The views of a scene show one set of named points, each view turned or mirrored, shifted and resized as a whole, with a little noise and some points left out.
In the rows, zero is written as 128.

Scene 1
View 1
j649: [126 147 155 150 157 126 141 120 111 159 143 116 129 132 156 124 124 154
 146 117 145 174 105 191 153 134 138  81 134 137 141 117 109  83 105 176
 109 110 180 161 111 129 169 107 104 146 143 161 115 137 107 161 114 160
 126 122 114 141 164 117 104 179 129 187 146 161 142  78 183 116 110 112
 126 112 135]
j862: [128 172 132 176 138 143 110 146 183 154 170 113  76 139 201 111  76 123
 134 116 175 190 112 193 135 127 124  90 118 147 125  87 100  95 101 138
 138 125 145 147 125 108 155 122 112 131 177 170  99 143 100 124 108 191
 157 151 135 140 144 133 106 169 129 213 135 182  97  81 154 114 136 121
  94 116 149]
j117: [147 137 130 130 113 152 141 133 162  63 153 163 148 175 111  96  72 114
  77 113 200  77 180 180 153 138 188 107 109 181 152 153 142 122 110 146
  86 112  90 120 143 123 130 155 130 102 160 159 166 121  93 175 179 169
 136 142 146 128 200  80 161 119 227 122 112  83 138 130 122 154 159 175
 121 105 137]
j751: [139 177 126 166 129 148 120 134 191 118 177 113  98 162 189 101  55 120
 134 101 194 159 134 200 138 137 141  73 109 158 142  98 111 100  82 128
 115 125 126 149 127 113 144 148 127 127 176 167 124 141  84 157 131 200
 150 132 161 156 162 104 118 141 161 183 121 144 103 103 163 128 150 135
 112 115 134]
j156: [132 117 147 155 139 125 158 130  60 144 127 173 150 129  80 112 153 165
  86 128 132 109 172 172 166 134 173 125 152 142 137 169 138  89 157 228
  92 123 179 146 117 147 173  99 100 131 139 147 145 125 125 158 144 127
 116 142  95 110 186  86 134 163 183 135 146 117 184  82 153 117 133 137
 121 141 163]
j111: [ 94  99 152 129 146 145  95 140 230 116 142  91  80 123 194 130  82 103
 145 145 169 184  45 163 103 106 109 120 118 203  96  80 108 136  79  92
 164  97  84  94 151  63 103 137 121 100 168 191  83 133 103 102  98 197
 143 176  98 118 136 196 133 153 122 252 144 183  52  79 127 123 111 122
  89  42 147]
j525: [103  84 161 131 152 129 138 129 120 122 127 143 125 112 124 125 138 135
 102 144 137 132 105 162 136 104 156 139 133 182 113 136 129 116 130 169
 125 102 133 113 139 104 133 110 108 110 148 157 118 122 125 124 127 156
 118 164  76  94 160 148 136 148 152 188 154 143 128  86 134 120 116 136
 105  84 154]
j995: [103 116 178 112 146 132 138 130 194  98 141  93 142 150 162 125  86 120
 171 136 182 167  58 182 128 143 118  70 117 189 143 102 114 124  69 121
 123  92 100 111 139  82 136 146 130 120 144 174  94 130  92 158 126 192
 121 120 129 159 160 144 125 167 137 222 140 152  95  79 161 130  95 117
 116  52 102]
j956: [136 175 124 163 127 153 110 132 208 115 180 112  93 160 199 110  40 114
 136 102 203 168 122 199 137 132 140  77 105 159 139  85 107  99  87 119
 126 120 119 144 125 106 149 143 123 123 186 178 117 141  83 138 130 197
 162 140 160 152 162 118 118 146 162 196 123 154  82 101 159 133 151 133
 104 108 135]
j673: [101 138 158 164 126 126 153 153 138 129 124 125 133 151 112 104 105 137
 129 130 155 153 120 182 146 159 115  86 150 171 134 146 146 131 118 194
 107 115 140 111 141 119 154 127 127 143 146 158 118 142 115 161 133 159
 140 138 114 163 138 104 129 156 167 192 127 141 141  58 126 113 119 109
 128 112 131]
j723: [116 133 165 133 163 122 138 120 141 147 141 103 135 134 164 132 113 148
 163 120 165 179  82 196 142 132 137  69 126 154 137 102 103 100  93 157
 120  99 157 148 117 109 162 117 112 135 143 166 105 130 104 159 117 171
 117 125 129 141 166 132 110 176 120 206 149 161 120  78 182 119 108 113
 119  85 129]
j699: [133 175 124 216 143 131 135 149  80 219 147 142  72 109 153 109 141 171
  96 125 118 179 155 193 160 124 130 123 160 115 111 124 117  70 163 217
 131 136 224 170 115 151 186  75  92 144 159 151 111 145 128 119  93 142
 148 158  86 110 135 107 100 180 131 177 148 182 166  56 161  95 136 103
 106 177 185]
j192: [134 154 124 178 128 141 139 143 128 140 154 152 110 147 131 106 101 142
  88 115 160 136 165 186 158 131 152 111 141 145 126 139 128  93 135 179
 109 129 163 148 133 135 157 118 111 127 164 158 132 135 107 141 133 158
 148 149 116 129 163  98 128 149 180 156 128 139 145  88 143 118 153 134
 114 138 157]
j133: [111 144 152 163 133 139 136 143 156 140 136 115 110 145 143 115 104 137
 134 130 161 168  99 186 140 143 124  85 138 165 130 111 123 113 102 172
 121 117 139 128 132 112 151 120 117 136 152 167 109 142 108 149 119 166
 140 138 114 150 143 123 120 167 150 206 134 152 126  66 145 110 123 108
 115 105 139]
j456: [ 89 124 171 174 162 106 159 150  79 219 104 110 114 100 125 132 173 171
 142 151  94 204  79 177 146 140  90  97 182 135 114 126 116  98 136 241
 129 116 221 138 120 127 187  68  99 164 117 160  81 151 141 136  81 129
 123 139  68 138 122 134  99 204  96 234 163 193 157  20 166  82  79  67
 115 125 149]
j496: [131  74 164  90 158 131 147 115 102  89 139 168 172 129  94 131 138 146
  85 135 149  88 125 156 155 104 190 140 120 179 130 151 129 104 127 161
 104  91 125 126 131 115 122 118 106  95 144 158 147 110 115 144 156 152
 101 146  98  83 209 123 152 146 183 147 153 106 146 114 149 147 120 170
 107  81 153]
j376: [116 169 120 197 103 141 139 158 154 143 141 136  94 157 130  88  84 124
  99 127 165 146 159 184 148 154 126  98 146 161 130 142 150 120 125 185
 115 137 145 124 140 128 158 126 121 135 161 156 126 144 113 145 134 166
 161 149 117 158 135  92 126 144 181 181 116 138 138  68 115 102 143 117
 115 143 142]
j761: [119 157 119 201  99 144 144 169 147 136 128 157  88 155 110  86  91 119
  75 128 155 128 180 179 150 150 129 124 149 171 125 163 162 131 151 198
 114 138 137 107 146 128 149 129 128 132 164 157 134 140 114 138 143 158
 160 173 107 146 126  83 145 129 206 169 114 131 144  70  95 109 162 122
 120 154 159]
j107: [102 139 137 175 124 137 114 157 193 143 136 112  76 142 167 102  85 118
 121 133 159 177  99 177 120 130 110 110 133 186 113 111 129 125 112 152
 143 121 121 105 149 101 137 127 122 127 162 173  98 144 107 114 106 177
 153 169 104 143 120 145 130 152 145 226 127 171  94  62 115 104 129 106
 101  97 153]
View 2
j192: [123 146 134 122 119 110 138 111 129 111 116 120 135 123 114 148 151 128
 111  88 118 116 102 108 132 132 138 123 135 119 141 128 113 126 126 134
 119 133 137 147 130 138 130 130 160 125 131 134 150 122 139 117 110 106
 123 152 129 127 132 152 138 104 126  92 152 158 123 115 165 141 127 112
 123 148 130]
j496: [136 120 100 110  67 115 143 108 185  98 116 107 124 135 115 175 124 114
 140 134 113 120 132 124 167 155 113 132 124 144 114 140 132 140 140  96
 162 101 171 145 136 137 134 125 145 129 116 106 136 132 143 140 108 101
 106 136 136 113 130 127 115 104 150  88 148 152 132 117 171 134  89 109
 153 165 106]
j456: [ 86 144  81 112 171 116 119 161  93  88 131 154 109 106  89 114 161 138
 152  89 148 167 123 113  84 128 144 126 112  89 124  92  82 109 110  91
 125 113 157 141 121 142 100 114 132 169 155 143 192  96 156 158 141 177
 150 119 114 147 111 134 107 127 123  98 135 165  63 117 113 117 108 114
 151 104 152]
j751: [139 133 153 103 107 125 145  91 103 115 117  85 133 148 142 124 152 150
  80 102 129 117  98 114 138  93 135 106 139 131 125 125  84 120 151 141
  79 154 150 161 121 160 156 140 159 119 150 119 140 107 124 127 121 101
  99 148 141 135 148 137 158  93 106 116 144 133 133 109 177 143 115 113
 123 147 113]
j956: [144 133 161 107 113 127 153  98 101 114 117  83 133 159 136 123 151 156
  74 106 127 122  91 114 131  89 141  97 135 120 123 128  79 119 155 146
  70 157 148 154 113 164 156 147 162 117 148 123 127 103 115 130 127  99
 100 155 147 137 157 130 166  88  99 130 141 128 124 111 170 151 110 105
 120 147 105]
j133: [122 128 122 117 128 120 140 120 113 111 122 112 114 141 121 124 148 147
 109 106 126 142 106 115 127 113 133 116 136 120 133 116  85 125 131 116
  99 133 157 151 127 154 137 127 144 133 148 130 159 108 145 139 134 136
 111 139 130 136 133 133 141 102 117 124 139 138 109 120 151 140 116 115
 138 135 126]
j649: [112 134 115  93 114 124 126 124  98  95 120 115 123 124 120 126 162 127
 122  99 142 139 119 113 111 117 127 116 117 114 118 102  89 110 143 112
 108 135 160 152 117 149 132 126 145 150 156 119 164 104 135 142 125 131
 126 120 137 137 129 133 127 115 115  85 143 151 107 108 149 117 103 110
 134 129 130]
j156: [110 135 111 115  94 104 121 114 147 106 119 144 133 103 111 162 149 105
 148  86 122 120 120 107 140 160 124 138 131 130 145 121 141 129 117 108
 165 113 145 150 145 123 121 111 143 138 125 128 170 135 152 122  96 114
 135 136 126 128 111 157 110 121 148  58 155 172 119 116 159 125 122 122
 133 157 143]
j699: [ 88 166 125 114 171 102 128 135 100  90 130 152 150  93  86 131 167 128
 135  71 132 129  96 108  92 137 162 123 110  77 134 113 109 105 110 134
 135 129 122 138 113 130 118 134 162 148 135 150 167  99 129 126 110 123
 163 142 113 151 114 152 116 122 123  72 151 182  81 108 126 122 124  97
 117 131 152]
j723: [121 130 110  95 117 129 132 124 107  94 122  99 116 137 118 123 157 141
 115 119 139 142 118 113 118 107 122 114 119 121 112 107  77 114 150 107
  97 135 172 152 113 159 132 128 139 148 156 112 155  99 138 153 131 137
 115 125 142 135 134 121 132 106 114 107 139 138 104 110 154 129  91 105
 143 127 115]
j525: [126 130  99 123 119 113 148 123 157 100 125 120 113 142 101 152 124 138
 134 131 112 134 121 130 145 139 134 127 133 118 113 141 101 151 124  97
 138 102 160 137 128 145 125 128 150 136 123 129 144 115 144 149 131 130
 111 143 124 126 132 125 125 101 141 116 137 149 108 127 154 139  95 102
 151 152 118]
j995: [141 114 109 103  95 138 144 115 111 110 122  86  97 166 137 117 141 160
  95 135 131 146 120 126 142  91 111 103 136 134 112 112  60 132 157 103
  76 131 185 155 129 168 144 123 134 136 153 108 145 103 140 161 144 143
  81 127 145 128 149 108 148  95 108 144 129 118 123 120 163 142  94 120
 156 131 100]
j376: [122 138 145 134 133 115 140 111 111 129 121 129 123 129 121 135 153 145
 100  78 111 128  92 111 131 120 143 124 151 124 157 125 100 131 115 138
 105 140 133 152 138 144 131 125 152 116 136 142 159 119 146 119 117 117
 118 159 125 131 133 156 150 101 121 117 150 151 126 124 162 150 141 125
 129 149 136]
j673: [120 131 123 124 121 118 130 119 121 117 121 126 113 131 120 137 149 138
 117  92 124 136 114 113 134 120 133 127 144 126 141 115 100 129 125 115
 115 130 154 157 135 147 129 120 143 133 141 132 165 121 150 132 125 132
 115 143 127 130 127 141 137 113 127 104 143 153 116 126 157 141 121 125
 136 143 131]
j862: [126 145 143 106 146 119 156 111  97 103 123 100 132 143 115 115 154 157
  90 104 135 130  95 113 114  97 147 102 127 101 111 127  74 114 140 141
  83 143 146 141 106 160 146 142 165 132 148 133 138  98 115 142 133 112
 116 149 133 142 144 123 151 101 104 123 135 137 104 110 155 143 107  98
 127 134 113]
j107: [130 135 126 134 159 120 159 124 120 114 117 112 112 151 108 128 144 172
  95 115 116 142  95 128 130 103 150 112 146 106 127 134  69 138 122 129
  89 126 153 138 124 157 128 136 158 120 135 146 143 104 138 144 148 134
 108 157 127 130 143 123 153  89 116 153 133 132  95 128 147 154 109 107
 142 138 112]
j117: [154 122 145 128  56 118 144  78 164 133 109  97 131 146 146 168 135 127
  99 110 100 105 112 115 179 137 117 124 161 161 150 145 135 145 141 129
 126 132 148 160 154 141 150 120 153  98 120 110 138 148 146 106  96  80
  88 158 141 111 142 155 151  89 138 100 153 138 167 123 199 152 126 128
 131 171 116]
View 3
j761: [126  84 100 165 137 147 146 183 119 136 144  71 120 166  66 103  94 119
 120 176 111 131 162 116 155 107 106 119 138 147 118 177 178 150 127  85
 126 172 153 171 124 112 141 161  88 158 161 110 129 151  73  93 125 147
  93  81 190 187  72 193 117 109  99 100 190  94 113 116  91  82 139  64
 138 150 110]
j673: [132 114  91 131 150 131 143 189 139 116 148  75 113 130 107 125 120  98
 128 160 110 145 145 126 136 105 107 127 136 122 124 143 164 131 125 109
 132 163 155 153 130 142 149 108  87 147 161 132  94 168 108 103 119 155
 114 107 181 144  97 162 133 150 126 120 146 108 138 130 103  70 143  78
 132 153 125]
j723: [147 136  93 107 123 109 136 195 148 100 159  97 110 107 136 152 144  93
 135 148 109 134 140 106 109 123 124 130 141 117 124 106 163 105 124 140
 134 137 149 122 149 155 138  86 115 122 175 134  93 157 131  93 144 120
 157 112 145 141  96 123 155 151 149 129  79 100 147 110 110 106 143  99
  89 155 161]
j456: [127 160 148 108 169  99  87 187 114 135 125  98  95  98 106 157 114  68
 103 150 173 146 182 109  67 118  89 134 107  86 108 102 130 134  71 194
  98  98 149 142 142 155 157 101 105 105 130 117  82 183 135  82  85 181
 105 133 195 187 173 122 161 140 141  83  50 109 213  97  99  80 121  39
  89 145 106]
j117: [159  78  48 148 120 148 169 166 116 103 176  73 130 138 108  83 132 154
 122 177  60 134 148 118 172  93 171 117 176 173 147 158 176 121 160  43
 163 191 160 150 106 127 149 141  75 186 174 128 133 143  87 122 154 102
 113  75 149 123  40 220  92 120 125 169 207  83  48 156 107 113 166 165
 160 136 149]
j525: [137 124  85 140 156 140 124 192 113 146 159  94 123 116 103 124 154 116
 117 163 130 165 164 104 112 102 176  95 133 146 129 114 140 105 105 108
 125 125 112 125 124 120 162 141  73 103 141 136 140 158 123  91 134 150
 124 112 134 159  85 158 148 113 143 113 113 113 105 125 105  89 169 131
  87 130 143]
j649: [154 133 104 110 105  87 122 183 127  99 152 108  96 113 141 151 126 112
 129 160 121 112 162 102  93 123 121 140 162 123 123 102 178 113 118 147
 131 137 160 128 153 149 134 110 130 142 169 108  90 156 122  85 144  98
 153  96 153 168  94 138 136 128 143 136  76  87 154  93 125 131 129  93
  91 145 157]
j111: [127 115  52 147 125 148 155 247 192 149 167  77 142 144 107 167 178  84
 175 149 119 180 104  84 115 150 160  79 109 140 130 110 170  63 142  85
 137 139  74 113 178 126 146  90 112  62 178 153 163 139 136  64 185 132
 202 108 102 157  35  77 203 144 153  77  94 132 110 110  83  64 175  61
  45 185 203]
j156: [146 116 120 124 162 117 107 141  63 119 150 103  97 110  99  96 108 134
  83 169 125 122 205 125 117  86 149 136 160 133 131 129 140 142  88 136
 124 134 172 152  89 128 158 159  76 168 137 110  99 172  98 117  99 143
  70 102 185 164 123 213  91  95 129 143 138  87 127 137 122 128 141 153
 139 112 101]
j133: [139 119  89 128 133 120 145 195 152 107 156  85 117 133 113 141 128  96
 136 154 109 140 140 111 126 115 108 127 135 125 121 132 171 121 131 114
 137 148 140 139 148 150 138 100 108 131 177 127 109 155 116  83 141 137
 141 106 164 156  83 141 146 143 136 107 118 106 140 116 105  77 140  67
 104 153 151]
j107: [126 107  85 154 129 136 144 221 168 144 144  75 126 157  92 147 127  98
 150 156 123 159 132 103 135 134 114  97 119 133 115 142 184 108 138 100
 129 154 113 139 158 124 146 118 109 103 172 127 135 148 113  71 154 144
 157  98 150 177  61 120 168 135 135  75 124 114 133 102  90  68 150  40
  84 167 158]
j862: [137 111  91 138  90 107 147 211 161 116 150  98 119 148 117 162 121  98
 152 156 114 122 138  89 122 139 111 124 142 134 115 128 201 109 148 116
 130 160 137 137 163 134 124 115 139 126 196 113 120 148 114  63 168  99
 175  87 149 188  52 115 155 127 130  97  99  95 136  84 107 109 137  47
  80 176 169]
j995: [140 124  52 111 122 134 160 215 182  90 174  74 128 110 139 153 163  92
 158 141  83 166  99 103 138 121 135 119 134 135 137 116 168  89 157  97
 155 148 128 114 165 165 137  53  98 115 181 153 102 147 134  92 159 120
 177 116 135  97  74 112 165 173 162 134 103 111 122 133  95  72 149 104
  94 174 196]
j956: [151  93  62 137  75 107 168 214 175  97 162  92 118 158 127 142 123 119
 163 157  78 117 121  95 147 134 117 124 156 146 128 134 216 111 174  85
 153 180 149 128 162 133 113 107 137 152 212 120 120 134 106  80 179  76
 178  69 145 169  30 135 142 139 138 131 124  87 100 100 106 114 140  65
 100 175 179]
j192: [145  97 101 144 115 115 132 178 111 117 152  97 107 142 107 116 107 120
 116 170 115 114 173 112 135 105 130 127 164 147 125 143 182 140 125 110
 128 164 157 147 118 122 136 153 105 158 170 101 121 153  94  97 135 116
 121  82 169 180  79 183 114 102 122 130 145  82 114 107 111 124 139  94
 117 140 126]
View 4
j525: [124 118 179  88 133 138 142  81 134 114  82 135 147 129 156 135  98 125
  97 138 125  90 134 134 122 140 140 144 123 124 116 150 115 118 147 165
 123 127  76 149 131 135 110 102 107 125 136 135 173 120 130  95 155 158
 141 130 147 131 152 128 128 115 131 144 166 143 148 122 114 129 158 157
 131 156 156]
j156: [128 187 139  71 153 121 129 105 126 160  88 109 154 164 162 159  62 108
  85 101 141  83 118 123  83 149 120 122 116 135 129 146 106 145 126 128
  71  96 114 146 105 153 155 120 141 161 102 107 141  79 122  88 170 153
 138 151 121 116 105 108 145  86 129 191 172 137 164 122 109 101 159 151
 139 133 128]
j751: [126 106 113 178 113 112 109  72 103 173  86 145 157 145  95 115 113  88
 130 161  64 196 112 158 130 113 125 138 124 124 112 137 103 106 166 115
 149 147 125 127 135 121 102  87 131 123 129 139 115 140 136 136 209 170
 122 111 132 126 140 115 172 122 149 150 156 136 150  98 151 136 120 132
 114 101 154]
j673: [130 170 140  94 138 111 144  87 118 128  85 138 158 145 109 149 103 123
  99 124 103 152 119 140 115 144 138 125 106 151 118 153 116 137 127 118
 148 132 102 131 136 144 126  93 133 140 127 162 143 136 112 113 189 171
 136 104 126 125 112 138 144 124 130 145 147 144 158 103 106 109 135 140
 116 122 147]
j111: [114  39 167 147 105 141 152  64 131  87  87 174 138  97  99  98 161 137
 121 181  72 149 147 154 180 115 149 164 121 119  99 139 122  88 163 181
 200 170  63 139 147 106  63  75  92  92 162 175 166 175 141 119 165 166
 136  98 168 150 196 154 135 168 136  90 145 156 119  95 130 166 144 154
 116 154 195]
j107: [123 115 129 132 118 124 142  74 128 119  84 158 143 126  81 130 140 128
 106 156  67 168 120 149 150 139 134 131 109 143 114 131 117 132 127 144
 165 140 113 128 141 148  92  79 127 141 137 170 140 158 109 125 187 153
 131  94 141 140 131 154 146 144 133 126 151 156 149  83 128 143 137 143
 110 115 168]
j456: [105 159 110  27 117 142 175 120 135  92 127 126 124 136 117 132 150 143
  74  96 153 141 116  85 117 175 141 109  81 163 143 134 158 119  70 151
 126 123  57 122  66 140 163  90 190 150  79 184 118 130 111  88 135 116
 133 114 149  72 149 165  82 151 110 117 128 127 152  98  95  90 156 155
 147 155 202]
j956: [125  87 116 193 103 116 112  70 108 172  78 149 151 143  94 101 122  99
 136 169  53 198 114 159 150 114 129 142 119 120 105 127 101 106 166 127
 157 146 131 132 133 117  90  82 123 120 131 145 115 149 133 138 203 170
 118 108 133 129 152 113 172 131 143 144 157 146 149  94 159 151 119 136
 112  97 163]
j376: [129 156 117 125 130 111 136  82 120 152  75 135 153 144  90 152 104 112
 104 148  76 157 112 152 132 147 120 123 114 149 118 134 100 153 127 116
 130 115 143 127 136 164 112  88 141 159 118 147 127 127  99 119 188 154
 128 114 116 133 101 137 153 120 133 160 172 166 164  88 128 126 138 128
 114 100 149]
j496: [125 137 189 101 155 135 119  86 125 145  70 122 159 152 190 144  54  99
 112 131 144  70 142 145  90 122 142 146 140 107 112 160 102 108 175 158
 105 118  75 161 141 114 120 122  85 112 146 108 179 102 154  93 174 181
 146 150 134 137 151 103 151  88 137 181 166 129 146 137 114 121 158 163
 136 162 121]
j699: [110 129  82  85 116 139 137 114 147 139 100 123 120 143 117 123 125 113
  81 102 115 127 106  93 130 167  97 106  97 147 130 109 127 137  79 145
  72  90 129 119  65 169 155  95 194 190  57 136  99 101 109 107 138 100
 119 144 135  86 128 129 113 125 107 160 181 157 158  97 129 128 151 157
 148 132 189]
j723: [125 121 136 118 118 130 139  92 115 135 108 137 148 147 125 114 127 111
 117 131 110 176 122 126 116 131 153 133 109 129 128 139 130  84 153 135
 155 153  64 129 109 101 127  91 146 105 112 153 123 138 144 114 177 157
 120 107 156  95 163 122 133 133 139 128 130 115 146 107 131 115 134 148
 136 141 173]
j117: [148 160 172 157 153 103  96  67 105 191  50 134 185 158 138 159  44  88
 128 152  88 121 125 183 105 115 129 149 146 117 100 161  75 143 192 115
 125 126 136 149 175 139 104 114  80 119 159 101 167 108 134 117 216 203
 143 136 110 155 105 100 195  76 151 190 174 141 168 119 136 133 135 134
 104 106  99]
j649: [122 135 118 107 118 126 128 101 113 149 109 128 140 153 127 116 115 107
 104 118 118 174 116 117 108 135 141 125 105 131 137 138 133  98 136 127
 126 139  77 128  96 111 137  96 163 128  99 148 113 117 134 109 178 148
 124 117 139  92 152 115 133 129 129 143 138 113 156 113 124 109 133 143
 140 128 170]
j192: [128 141 124 127 134 122 116  88 123 166  78 132 152 151 121 132  90 102
 106 134  95 132 112 137 118 141 116 127 118 133 118 132 105 137 136 126
 103 110 138 137 120 151 125 102 136 159 112 122 132 105 119 114 184 149
 133 133 125 117 116 118 156 107 135 170 178 154 159 106 133 127 134 140
 119 118 146]
j995: [123 112 164 137 116 124 137  68 103 127  97 152 161 137 111 117 128 123
 128 158 100 193 132 152 124 118 170 153 120 128 117 162 132  83 178 133
 197 170  50 132 143  90  96  81 111  80 150 170 141 165 152 119 199 189
 133  90 153 129 167 136 149 137 142 116 117 115 147 110 128 115 122 140
 116 137 161]
j761: [134 165 132 114 141 108 131  81 133 142  60 140 151 137  96 161  89 120
  98 143  75 120 111 153 130 161 110 120 112 155 105 142  86 176 113 121
 117 102 158 137 144 185 107  97 121 172 130 144 152 123  89 113 187 150
 137 118 109 144  89 145 158 117 132 169 187 176 162  91 114 137 148 135
 100 107 135]

Which points are out of place in each view (at most two, in the order of its rows)? Write none if all are in place.
view 1 -> none
view 2 -> j673
view 3 -> j649
view 4 -> j107
